Each row is a point on a tangle of strands that fork, close into loops and nearly touch. The rows are in no order.
Points whose rows are less than 92 apart are linked; no others are.
<177>: [ 32  17 -24 -16  12 -18   5  -3  -7  -5  18   5  31  -2  36 -27   3 -49
 -18 -16  17 -15  18 -25 -15  -7 -19  -2  17  -5 -11 -21   0  -1   2   5
  13  -9 -16 -13 -21  32  17  15   5  -3 -14  15   7  17  12   6]
<884>: [-24  10  23  17 -13  10   6  -8  -4  32   7 -12 -15   1  11  17  -6  10
  15  18 -25  -3  -2  26  20  22  -9  16 -17   4  22  -1   6  25  -1  21
 -16   7  20  12  -7  -8 -39  24   8 -16  16  -2  -9  -9 -13  13]
<17>: [-28 -18  -8  33   9  19 -24  19  -7  -8 -24  33 -15 -28 -10  -7  16  27
   7  -5 -10 -33 -23   5  12  -3  -9 -32  -7  17 -13 -17 -30 -21 -12 -30
  14  -9   2  -5   3   2  25 -20 -37  19  -8  -1  17   0  -8 -33]
<296>: [ -6 -16  42  10 -23   3  -7   1   5  30   2  11  14  10  -9 -12 -11  35
   7  12 -16   2 -20  50   4 -18  -1  -3  -1  16  16 -18 -35  14  -6  18
 -22   4  17  -5   8 -26  -1   7  14  -7   9  21  -2  -5  -3  18]
<668>: [ 20  -1 -14   3  29  -9 -30   9 -16  22  11 -22  11 -31  12 -25   4 -42
 -23 -33   8  -1  30   7  10  14   3  11  13 -29   6  27  -8  -5  27  -4
  -7 -27  -4  19  -8   5 -16  29  -9   8  -5  -6  14  39  -6  28]
<785>: [ 13 -20  30 -27 -16  -4  31  -2  15 -30   4   9  28  16 -26  11 -25  16
   4  12   7  26 -29  -7 -22 -28  23  -9   2  16 -20  -3  -1  -3  -4  -1
  12   9 -23   6  33 -32  40 -19  22   5  10  29  14 -25   6  16]
<216>: [-13  14 -12 -32 -12 -15  16  -4  16   6   7 -19 -13  42  15  12   2 -20
  20  19  23   2  29 -17 -35   5   4  14 -19 -16  28 -10  44  13 -18  45
   0  12   3 -18   8  10 -24 -20  10 -17  -8 -23 -23  -8  -3  -7]
<874>: [  9  19  -8  -7   4 -11  32   2   6 -27 -14  26  52  -4  24 -18 -13 -24
 -17  15   0  -6 -11 -36  19  -9 -20  -8  14   8 -13 -53  -7   4  -5   0
  15  -4 -15 -12  -6  18  44  13   8 -16  -3  21  -7   2  13   7]
<562>: [ 27 -27  -7  10  -8  -7  -3  -4  -9 -20   3  11   2 -16 -20  28   1   2
 -12 -18 -10   1  -5   2   0   6  25 -14  -4  -4 -11  33 -13 -19   4 -32
  -4  12  -5  25  16  -8  21 -31 -19  25   9  11  29   2   5   2]
<96>: [-16  17  15 -46 -14 -12  26   3  24 -11   8   1   0  47  -7  12 -14 -13
  14  22  31  22  11 -12 -45 -14   9   7 -16  -7  30 -25  47  12 -24  44
   4  17  -8 -30  16  -9 -19  -5  25 -38 -11 -31 -41 -24 -10 -15]
<507>: [ -7   7  16  12 -13   8  37 -10  -2 -18  -9 -20 -17  -8  -6  72 -13  16
   1   7 -11  53 -22 -19  28  16  -3  18 -15  -4   2  23  26  11   6 -13
  -8  19  10  35  -4 -27 -28  10  19 -17  22  21 -20 -11   3  15]
<520>: [  2 -42 -13  19   1  13 -57  33 -13  21 -16 -19 -23 -21  -2 -41  15  36
  22 -30  -1 -17  -4  15   4  -6   6 -27  22   1 -11  19 -44 -16  13  -7
  -1  -6  15   8   0   0 -11  -4 -26  27  -3  17  27   7  -6 -26]
<695>: [  9   2  -8  11  -1 -10  13   8   3 -20 -29  23  45 -26  23 -34  -2 -12
 -16   4  -9 -12 -26 -13  39  -2 -21   0  16   7 -20 -33 -23  -4  -4 -10
  13  -9   5  -7  -9   9  46  29  -2  -5   4  19   3   4  10  14]
<680>: [-55  21  -7  13  10  14  -4  13  16   4 -20  19 -35  -6  -8 -18   5  11
  13  18 -20 -30 -18   6   0  12  -8  -8 -29  26  -5 -34  15  -4  -8  -1
   7 -10   7 -11  -7   9 -11  10 -19  -6   2 -35  -4 -17 -19 -22]
<421>: [ 24  -1 -40 -33   0  -4  20 -30  -7  -8  18 -38 -22  43  18  19  18 -28
   2 -20  24  11  57 -36 -29   6  22  33  12  -1   4  42  37  10   1  14
  13  14  -1  -1 -11  34 -16 -22   3  29  -7 -29  -9   2  15 -11]
<430>: [-10 -19  24  23 -11  -1 -14   5 -13  11 -26  34  27 -23 -13 -29   2  14
   1   4 -18 -23 -15  36  16 -19 -12 -20  -2  16  -4 -33 -42   0 -11   1
  -5  -2   9 -12  17  -8  29  -5  -4   3 -11  26   6  11  -8   2]
<870>: [ 28   1 -36 -12   1  -2   6  -9  -5  -9  15 -37 -14  18  18   2  10 -19
  -6 -26  11  13  10 -28  -5   6  21  17  12   0 -13  31  -2  -4  15 -11
   8   2  -4   8 -24  27 -13  -4  10  27  11   4   9   2  27   0]
<42>: [  4 -19   5  48  10   2 -23   3 -25  12  -3  -4 -40 -35 -29  45   7  11
   2 -18 -12  -1  15  23  23  28   0  -2  -9 -29  12  54 -17 -22  17 -42
 -12  10  11  38  -5 -12 -17  -9 -28  16   9   9   7  29 -11   2]
<713>: [ 27 -11 -18 -40   1 -16   9  -8   7  13  12 -35  16  37  36 -48   7 -24
  -6 -31  23  -3  38 -21 -38 -17  -9  28  45  -6  -4   1  -7   6  10  25
   6 -13  -8 -31 -18  24   3  15  14  14  -4  12   5  15  21  18]
<840>: [  3  17   2 -36   1 -16  29  -8   6 -13  26  -3  24  41  21  10  -9 -26
  -4  17  24   7   6 -22 -32 -16 -11   3   4 -13   7 -29  14  17 -14  28
   8  11 -13 -20  -1   8   5  -7  24 -25  -6   8 -14 -11  18  -8]
<117>: [-30   6  35   3 -24  20  -3  -5   8  21   0  12  -7  15 -26  -5  -6  37
  15  16 -24   2 -24  42   2  -8   8  -8  -6  36  20 -21 -16  10  -7  20
 -19   2  12  -5   9 -29 -19   2   2  -5  11   0  -7 -17 -14  11]
<102>: [-21  25  41 -44 -18   1  32  -5  20  -1  10  38  15  37 -24  -2 -26   8
   2  26   4  21 -25   5 -11 -16  -2  -9   3  20  24 -41   4  28  -6  28
  -8  21  -4 -15  15 -34   8  18  27 -39  -2 -13 -35 -21 -11   4]
<345>: [-18  29  21 -44 -14   3  14   0  33   2   4   4  -3  48 -14 -24 -24  -3
  12  12  11  21  -7   4 -14 -23  -5   5   2  19  12 -38  18  15   6  36
  -2   1 -14 -28   4 -23 -15  16  28 -23   7 -10 -23 -20 -11  -4]
<757>: [  6  28 -23 -34  -1  13  21  -7  16 -20  12 -35   5  33  28 -35 -10 -14
 -13 -22  41  21   3 -36 -11 -26  -1  27  33  16 -38  -5  22  15  11   5
  22 -26 -21 -27 -28  25  -4  18  28   9   2   3   1 -17  43 -12]
<246>: [ 23  -7 -11   5  38 -15 -32  21 -14  30  -1  -4  31 -39  23 -60   6 -32
 -23 -25   5 -11  30  11   0   1  -1   5  17 -19  -5   3  -9  -8  21   5
  -8 -39   3   8  -5   3 -10  36  -3   3 -19  -7  14  39 -19  23]
<21>: [-14  -1   1  42  30  -6 -35   3 -20  12 -21  37   3 -56  -2  -2  16 -10
 -16   6 -15 -38   0   8  37  21 -22  -6 -12 -12   0  -4 -11 -18  -5 -27
   4 -14   6   5  -5  11  20  14 -27   8 -16 -22   9  30  -6   0]
<619>: [-36  -6 -16  27  10  16 -23  22  10   1 -18   9 -39 -15  -1 -32   8  24
  11   5 -16 -29 -23  11   8  10  -3 -17 -11  19  -9 -13 -11 -17   3 -19
  12 -16   6  -6  -9   8  -5   3 -26   5  -4 -10  15 -13 -10 -30]
<470>: [ 20  26 -23 -16   1 -15  28  -3   1 -29   8  16  41  10  32 -27  -3 -35
 -13   3  20 -11   0 -37 -15 -11 -19 -13  11   2 -22 -45   2  -2  -7   5
  20  -6 -26 -20 -17  35  31   5   9  -9 -11  15  -5   0   5  -1]
<158>: [-29 -10  33  24 -12   7  12 -10  -3  -1 -23  31  13 -18 -25  30  -7  32
  -1  23 -42   4 -33  15  28   9  -1  -3 -16  15   5  -3  -8   3 -16 -11
  -6   6  18  11  12 -34  26  -8 -13  -9  15   4  -2  -7  -2   8]
<579>: [-23   2  12  35  16  -2 -13 -16  -8  11 -29  37  22 -43   0  -6  11   9
 -12  24 -34 -31 -21  18  47  16 -24  13  -3   2  12 -19 -20   1 -13  -8
   5  -9  22   8  -5   2  28  19 -14  -1  -6 -15   6  19   2   6]
<126>: [ 30 -29 -15  27   4   1 -27  11 -14  -7  -3   8 -15 -30 -21   8  10   6
  -4 -37  -5  -1  -2  15  16   0  15 -18   8 -10 -13  41 -41 -24  13 -40
  -3   4   2  27  -4   7  10 -20 -29  28   9   7  31  11  -4 -16]
<14>: [ -8  11   0  13  -7   5  23  -2   2 -17  -1 -24 -30   2   1  53  -2  -3
  14  16  -2  26  -3 -14  12  18   6  11 -20  -5   7  17  30  14   9  -3
  -7  10   5  26  -3  -8 -36   1  15  -7  21  14 -13 -10   0   9]
<141>: [-37   8  14  21   7  11 -22 -11 -10  36 -12  32   1 -23  -8 -17  19  17
   7  26 -31 -39 -10  39   4   8 -20  -4 -14  17  16 -35 -23   4 -20  15
 -11 -12  28 -10  -7   4  -8  16 -10   0 -15 -14   2  10 -15  -8]
<223>: [ 35  13 -56 -16   6   1  14  -8  13 -35   6  -1   2   2   4 -32   5 -17
 -18 -31  20   5  -8 -37  -4  -4  19  -4  17  26 -31  12  -4 -11  11 -28
  34   2 -14  -2 -38  47  17  -9  16  29  10 -15   8 -14  15 -18]
<645>: [ 12  -1 -13   6  14 -15 -21  20 -11  18  -2   9  24 -27  29 -59   5 -30
  -9 -10  -8 -29  16  11  -3  -1 -16  -7   9  -7   1 -20 -14  -2   8   3
   0 -21   3 -12  -6  18   1  40   1  -1 -16  11  15  22 -13  18]
<723>: [-12  33  -8 -12   5  -1  31 -13  -8 -27  19 -28   8  11  16  43  -2 -23
  -4  19  12  40   1 -33   8   0 -12  20  -5 -10  -9 -11  31  29  -6  14
   1  12  -5  10  -1  -3 -25   8  28 -32   4   7 -15 -14  26  -6]
<118>: [-22  13  37 -18 -16   4  30  -3  14   8   4  35  25  19  -6  12 -17  11
  -5  28 -17   5 -25  10  -7  -8  -4  -8  -8  11  28 -32  -6  12 -15  20
 -10  15   4  -3   8 -25  10   1  16 -23   4   3 -20 -17  -3  13]
<548>: [ 23  24 -38 -26   5   8  23 -17   6 -36  14 -13  16  17  21 -16   0 -20
 -24 -22  34  24  -2 -47  -7 -21   5  17  26  21 -46   3   6   8  13 -15
  30  -6 -21  -7 -29  40   9   1  22  23   1  -4  -3 -16  44 -13]
<137>: [ 34 -12 -13  18  38  -7 -32  12 -20   7   1   6   3 -55 -19  -8   6 -19
 -27 -40   4   4  17  26  41   6  11  -7   9 -33  -9  43 -32 -22  27 -42
  -7 -20  -8  36 -11   0  -3  12 -21  25  -3 -17   8  37 -11   4]
<197>: [-19 -11  -9  -7 -19   4  -5  -1  14  31  -8 -42 -57  38  -2  -3  17  22
  37   5 -13   1  32   0 -16  22  13  13 -17  -3  32  -1  30  -1 -10  34
 -21  -3  21 -12  20  -9 -38  -4  -5   2  17 -21  -4 -16 -25   3]
<227>: [-22  13  36   3 -12   5  27 -10  -5  -9   1  19   2  -2 -16  63 -10  18
   7  35 -18  22 -14  -5  -3  19   0  -8 -24  -2  27  -2  40  10 -21   4
  -8  25   9  16  12 -23 -16  -2   4 -31   4 -13 -30 -13 -10  14]
<172>: [ 20 -37 -32  27  17   1 -56  23 -16  18 -12  -5 -16 -41  -7 -27  18   8
   4 -45   6  -9   9  19  16   4  12 -27  20 -11 -13  37 -46 -19  24 -23
  -5 -12   3  22  -9   6  -5   7 -29  24  -7   6  29  19  -6 -17]
<578>: [-20  -6  32  -6 -19   5   7   6   9  -2  -1  20  -3  15 -21   8  -5  16
  14  15  -9   0 -18  19 -19 -12  14 -20 -18  20  16 -19   4  -5 -13  17
 -11   6   7   1  26 -22   6 -19  -3  -8   0   0  -3 -20 -16   7]
<212>: [  7  -2 -15  29  20   1 -44   9 -21   3  -9  44  -8 -42 -13   4  13 -10
 -19 -12  -5 -38   9   7  18  16 -10 -29 -12 -17  -8  12 -18 -31   1 -36
  -1  -7  -6   6   2  14  23 -20 -32  19 -14 -25  17  27  -9 -13]
<568>: [ 12 -30  -7  13 -10   4 -22  11  -7  -5 -13  10  10 -11 -12 -17   5  20
   5 -24  -2 -21  -5  17  -5 -21  11 -36   6   8 -17   3 -38 -21   0 -14
   1   6  -6  -1  21  -4  30 -37 -20  23  -4  24  30   2 -10 -14]
<385>: [ 14  -8 -11   0  -7   9   2  20  21 -24  -9 -11  -3   1  -3 -24  -6  10
  -3 -18   3   1 -31  -6  12 -18  21 -12  12  22 -36   5 -23 -13  15 -20
   4  -7 -16  -4  -6   0  17  -7  -2  11  14  20  18 -14  11   2]
<236>: [ 22   7  14   5   5 -21 -25  -3 -19  24  31  -8   3 -10   6  44  10 -32
 -15  16  14 -12  50   1  -7  20 -15   6 -12 -50  38  29  32   6  10   0
 -19   4 -17   4   9 -10 -23  -1  -1 -17 -14 -19 -31  37 -17  31]
<939>: [ 11 -23  -5  38  38  -4 -61  11 -23  21  -9   1  -4 -58 -14  -9  13   8
 -10 -40   3 -10  13  34  34  -1   2 -13  10 -22  -6  38 -38 -19  17 -35
  -7 -20   4  28   2  -7   0   9 -29  23 -15 -11  17  34 -10 -10]
<218>: [-16 -27   6  51  22   6 -41   4 -20  33 -11 -14 -41 -42 -16  13  12  24
  18 -14 -15 -10   1  28  20  20  -7  -2  -9 -13   4  36 -28 -10  14 -25
  -7  -9  21  25 -13  -5 -31   4 -27  14   3  12  15  17 -12  -7]
<820>: [-22  43  17 -51  -9   1  13   2  40  -3 -12  11  -3  53 -32 -36 -24 -10
  19   7  38  19   5   9 -21 -24  -8   4 -14  24  17 -44  39  15  -1  35
   5   0 -24 -48  15 -16  -7  24  27 -29  -2 -36 -33  -8 -22 -21]
<278>: [ 24  -8 -22  -9 -14   6  -3  11  13  -8   1 -37 -14  15   4 -22   2  10
  -6 -21  10   8 -15 -12   3  -5  26   7  20  15 -34  24  -3  -4  20  -7
  10 -10 -11  -6 -16   9  -3  -6   5  27  15  13  16 -12  19   0]
<420>: [ 41  -1 -32   8  34 -10 -21  12 -11   7  15   0  13 -43   3 -17  11 -36
 -28 -37   7  -2  19   2  20  15   9  -5  11 -25  -5  36 -19 -17  22 -28
  -2 -21 -12  23 -16  17  -1  19 -15  16   0 -18  13  32  -3   7]
<986>: [-39  12   6   5  -3   4 -17   6   3  20 -14  28  -6  -3  -3 -24   7  10
   7  27 -16 -34  -7  24 -17   6 -10 -17 -22  20  10 -38  -1  -3 -22  19
  -5  -7  14 -19  -2  12  -6  -4 -11   1 -10 -17  -8  -4 -19 -11]
<899>: [ -3  27  16 -25   4 -12  46  -7   2 -10  25  12  41  28  18  22 -15 -17
 -14  31   7  27 -12 -23  -3 -14 -29   5   7 -13   9 -45   6  27 -10  29
   0  17  -5  -8   1 -14  10   4  27 -56  -8  15 -27  -9  18  -9]
<279>: [ 28  10 -43 -21   4   3  19  -2  19 -36  -5   3   5  20  -1 -26  -2  -8
  -6 -22  24  -7  -1 -26 -23 -17  21 -14   7  33 -30   1   9 -17   2  -9
  31   2 -21 -14 -15  34  27 -25  11  25  -1 -13   9 -20  -1 -10]
<76>: [  0  27   2 -32   6  -8  35 -14   2 -37  31 -19  21  32  22  39  -6 -27
  -9  14  31  35  15 -35 -27 -25  -9  14  14 -10  -4 -10  34  28 -13  28
  12  12 -12  -7   2   5 -13  -8  30 -31 -13   0 -16 -16  32 -18]
<478>: [ 17  -2  -4  29  12  -3 -51  10 -25   8  11  30 -22 -36 -25  35  12 -17
 -17  -8   1 -32  21   5   4  18  -2 -10 -19 -32   3  39  -1 -34   3 -39
 -18   8 -11  12  14   8   9 -31 -28  15 -15 -27  -2  32 -14   1]
<576>: [-25 -30  18  35  -5  13  -7   4 -11 -11 -27  19  -5 -34 -24  24   3  39
   2   7 -30   8 -39  20  42   3   1   1  -4   9 -10  14 -27  -7  -7 -31
  -3  -4  19  18   7 -27  24  -6 -26   1  10  15  11  -4   8  -6]
<328>: [ -5   5 -17   3  -2  -4  10  -5  -4   4   8 -34 -31   5  16  29   7 -22
  11   2  -2  -2  22 -20  -1  27   6  15 -23 -20  18  15  29   8  10   8
  -7   7   3   8  -3  15 -42  -3   3  -3  11  -6  -4  -3  -2   1]
<777>: [-30   1   5  -2 -19  16  -6   0  12  31   0 -28 -43  26  -2  -5  -1  24
  29  12 -17   4   4  21  -4  13   9   3 -15  11  23  -1  14  12   2  21
 -22  -8  16  -6   5 -19 -46  10  -1  -8  20  -8  -8 -18 -16   1]
<540>: [-17  30  11  -7   2   8  41 -21  -6  -6  21 -21  17   3  20  49  -9  -6
   1  33  -7  41 -10 -18  36   6 -27  23   8 -13   9 -25  22  44  -3  20
 -12  19  14  16  -7 -15 -26  29  29 -50   9   5 -34 -10  21  -2]
<193>: [ -9 -11  -8 -25 -12  -7   5  -5  12  26  -1 -33 -33  50  11   3  14   1
  32  11   3  -2  43 -11 -36  13   7   7 -22 -19  44  -4  41  -2 -18  45
 -24   7  14 -14  20   0 -27 -15   0  -3   4 -25  -8  -9 -18   1]
<973>: [  9 -11   2  17  -1  -7  -9  12  -1  -3 -22  21  28 -22  11 -45   3   0
  -3  -5  -7 -22 -17  14  19 -16  -9 -15   6   7 -19 -30 -36  -7  -4 -15
   5 -11   1 -12   2   6  36   8  -3   8   2  27  16  13  -5  12]
<955>: [ -6 -24  39  19 -13  -5 -13  -2  -4  37 -20  37  38 -10 -12 -26  -5  36
   2   4 -18 -11 -17  58  13 -31  -8  -6   6   9   9 -36 -55  16 -11   9
 -10   1  27 -11  12 -23  23   5   7   4  -8  29   7   2  -7  11]
<865>: [  7   5 -31 -40   0   6  27 -29   0 -19  17 -48  -8  45  31  11   9 -22
  -5 -16  37  23  57 -37 -34 -17   3  41  22  -1   1  24  36  23 -10  26
  18   3  -3 -14  -4  29 -27 -15  23  14  -5 -24 -11 -14  34 -16]
<452>: [ 29 -11 -12 -40  -7   0   0  -1  24  17  -3 -44  -4  52  22 -74  11   6
   5 -24  15   0  24 -19 -35 -12   3  24  38   5 -20  -2   1  -3   8  23
   2 -20  -9 -44  -5  15   9   6  12  26   9  10  12   1   8  10]
<146>: [ 14  -7   5 -20 -11 -20   4   1   2  -3   7  11  20  25   5  -8  -6 -11
  -1   2   6 -16   8   3 -40 -10   2 -17  -2   0  10 -12  -1 -17 -10  15
   0   9 -10 -16  14  10  23 -33   2  -1 -11  18   5  -3  -5   6]
<114>: [ -3 -15  11  33  -1  -2  10  -3  -5 -11 -16   1 -14 -26 -15  35  -4  14
  -6   0 -20  18 -28   5  45  25  -3   8  -6  -9  -4  27 -20  -9   8 -32
  -8   8  13  34  -7 -16   8   3 -17  -1  18  21  13   4   6  11]
<200>: [ 19  11 -19 -43   3  -3  23 -23   3  -5  23 -35  18  44  46 -23  -7 -18
 -15 -20  36  14  35 -31 -37 -24 -16  29  46   0 -18  -5   7  25   2  20
  22 -11 -10 -28 -17  29  -1   6  19   8  -8  13  -4  -6  40  -4]
<361>: [ 17  10 -37 -33   9   2  18 -25  -9  -3  31 -49   0  27  44 -13   5 -34
  -9 -18  32  12  47 -39 -26  -3 -10  43  35 -13 -12  15  18  32   0  19
  15  -7  -7  -9 -17  41 -32  13  15   5 -11  -9   0  -1  38  -7]
<129>: [ 16 -28  12  -3 -19  -1  10  -6   1 -27   3   2  15   2 -21  21 -11  13
  -2  -9  -4  13 -23   4 -11  -7  33 -13  -3   7 -16  15  -9 -15   1 -18
  -6   8  -6  15  28 -21  33 -30  -2  15   9  26  26 -13   8  11]
<453>: [-21  -4  40  23 -14   0  20 -21 -13  -1 -11  29  23 -16 -24  58 -12  28
  -2  36 -39   8 -24  12  15  18  -4  -1 -15  -5  30  -1  16   6 -19  -3
  -9  14  20  20  18 -33  13   1 -12 -19   5  -4 -20 -10   1  17]
<182>: [ 13  -7  13  23  -6  -4  20  -4  -8 -11  -8 -26 -11 -21   1  45  -7   5
  -7   0 -11  41 -28  -1  49  21  -1  22  -6 -20  -8  32  -1   0  13 -23
 -15  11   9  43 -12 -16  -7  13   7  -2  24  30  -2   3  14  21]
<4>: [ 12   6 -16  -1   5 -17 -13   0 -11  16  19 -24 -14   0  19  22  14 -40
   4   3   0 -11  39 -13 -10  29  -2  10 -14 -33  25  22  29   3  13   8
 -10   3  -8   4   5  10 -33   2  -2  -7  -4  -7  -8  22  -5  15]
<239>: [ -4   9  35  24 -17  -4   4 -15 -13  16  19  20   0 -10  -5  69   3  10
   0  40 -17  -1  11  13   3  27  -7   3 -29 -26  44  12  44  11 -21  -3
 -18  25   9  13   7 -15 -26  -8  -3 -23  -5  -6 -28  10 -14  26]
<450>: [-20  39  14 -22   1   2  39  -9   5 -13   7   3  33  13   7  21 -17  -7
  -7  43  -6  30 -21 -19  26  -6 -27   8  17   3   4 -44  11  37  -3  32
  -3  13   6   5  -3 -20   3  24  29 -61   2  -9 -32 -18  17   3]
<563>: [-41 -25   7  48  16  28 -31  16 -11  23 -10 -10 -59 -28  -8   2   3  41
  24   3 -20  -9 -16  24  17  18  -1   5  -4   5  -3  20 -28  -6   4 -25
   0  -8  20  16 -18 -10 -31  10 -27  10   4   7  17   0  -9 -31]
<959>: [ 37   2 -28 -24  -2  -6  13 -31 -11 -11  33 -38   0  25  17  29  12 -26
  -1 -28  21  16  33 -22 -25  -2  18  26  23   0   3  53  19  -1   8   6
  15  15  -4   8 -11  20 -15 -18  10  26  -1   0  -2  11  26   8]
<460>: [ 13  19 -17 -27   4   4  25   6  33 -51 -22   8   8  19 -23 -27 -16   0
  -2 -22  25   8 -19 -28 -15 -26  18 -12  -2  33 -45 -12  16 -12  13 -13
  34 -12 -40 -24   4   7  41 -11  13  10   4 -14   8 -23  -3 -13]
<655>: [ 20 -13  22 -22  -6 -17  23  -1   6  -9  24  15  27  33  -4  18 -16  -9
   0  18  16   2  -5  -8 -54 -13  18 -12  -7 -11  16   4  17 -15 -25  17
   3  17 -13  -1  32  -8  27 -38  11  -3 -18  21   9 -12   4   8]
<972>: [ 10   5  36  23  -9 -19 -27  -2 -22  26  30  17  -3 -13  -6  56   2  -4
 -10  38  -6 -21  29  18  -1  24 -19  -1 -28 -44  45  23  40   1 -16  -2
 -21  19  -3  -1  18 -17 -19 -10 -10 -21 -16 -16 -35  27 -20  27]
<935>: [ 12 -16  42 -28 -13  -5  34  -5   8 -22  15  18  28  16 -19  24 -19   7
  17  25   7  26 -22  -6 -47 -14  27 -20 -13   0   6  -1  18  -9 -19   8
  -2  15  -7   2  42 -30  43 -19  15  -3 -13  22   4 -26  -6  14]
<153>: [ 11   3 -18 -13   0  16   8  23  32 -40 -14  -6 -17  15 -24 -35  -9  28
  -2 -29  20  10 -28 -10   4 -18  29 -12  10  28 -51  11   1 -13  25 -22
  31  -5 -33 -17  -6  -7  25 -13   6  14  14  -4  17 -20  -2 -16]
<404>: [  2 -37  -9  17  -8  10 -52  25  -8  17 -19   2   4 -15  -1 -49   8  32
  12 -25   3 -29  -7  27   2 -29   1 -34  16  15 -25  -5 -48 -10   5  -8
   1  -9   1  -5  10  -1  12 -11 -23  32  -5  33  25  -2 -14 -22]
<352>: [-21  33   1 -57  -5 -10  13   9  38 -14 -15   1  -9  49 -16 -22 -17 -11
  25   8  31  13  16  -7 -41 -22  -3   5 -23  10  16 -29  50   1 -15  42
   4   5 -22 -51  18   4  -1   0  18 -22  -7 -49 -32 -21 -23 -23]
<664>: [-32   2  19  28  -6  20  -4   5   4  20 -12 -18 -36 -20   0   7  -9  28
  14  17 -32   7 -28  23  39  26  -2  18  -9  14  -4   9  -9  15   9  -4
  -9  -4  22  22 -19 -15 -33  26   0  -9  13   6   3  -5  -5  10]
<505>: [  9 -12  -9  -6  -7  -4 -10  10   4 -12  -8  26  13   6  -7 -14  -4  -4
   1   0   1 -28   0   2 -23 -10   5 -28 -12   6  -9 -14 -11 -27 -10  -1
   1   5  -4  -6  21   9  30 -41 -12  13  -5   6  17   1 -13  -1]
<983>: [-37   2  18  35   8  21 -16 -13  -9  22 -24  23   3 -36  -9  -3  16  34
   4  28 -41 -22 -28  36  30   8 -14   7 -11  14   1 -18 -28   9 -12  -3
  -5 -13  27   4 -14  -2   4  20 -18   2  -4  -7   4   7  -5  -6]
<392>: [-42 -11  19  39   8  34 -20  16  -3  25 -12 -11 -53 -28 -14  -4  -2  57
  20  14 -30   0 -43  27  34  15   2  10  -1  17 -14  15 -24   6   8 -11
  -1  -8  19  12 -24 -20 -28  22 -14  -4  11  -6   2 -11  -9 -11]
<841>: [ 18 -11  -5  32   1   0 -27   2 -14   4  13  10 -35 -23 -26  51  11  -1
   0 -12  -5 -16  28   1  -1  31  10  -6 -20 -26  15  46   9 -31   7 -38
 -18  15   1  26  12   4  -6 -33 -22  18   0 -10   5  21 -11  -4]
<1004>: [ 18   5 -31  -8  10 -10  -6   5  -5   2   9 -13   9 -11  34 -37  12 -38
  -8 -12   2 -19  12 -19  -5  11  -6  -2  10  -4  -9   0  -2  -7  14  -5
   7 -15  -3  -5 -13  31  -3  24   4  -1  -4   5  19  16   6   8]

How many points has the smallest loop of links through each point below? Write 0 if it is on no loop.
<172> => 12
<972> => 13
<76> => 6
<757> => 14
<21> => 0

A piece is all that can be reached along the links. How many separate loops has the piece of each point below (a circle has one, a figure eight two, a Y none), and how many tips (points with one link)?
<668> => loops 1, tips 1
<114> => loops 1, tips 0
<460> => loops 1, tips 1
<540> => loops 1, tips 0

A fork is a point with three links, a tip a point with one. Leave the first point through the second and follow the links. Name the first fork or tip that comes.
<884>, <664> => <17>
<820>, <345> => <172>
<548>, <223> => <200>
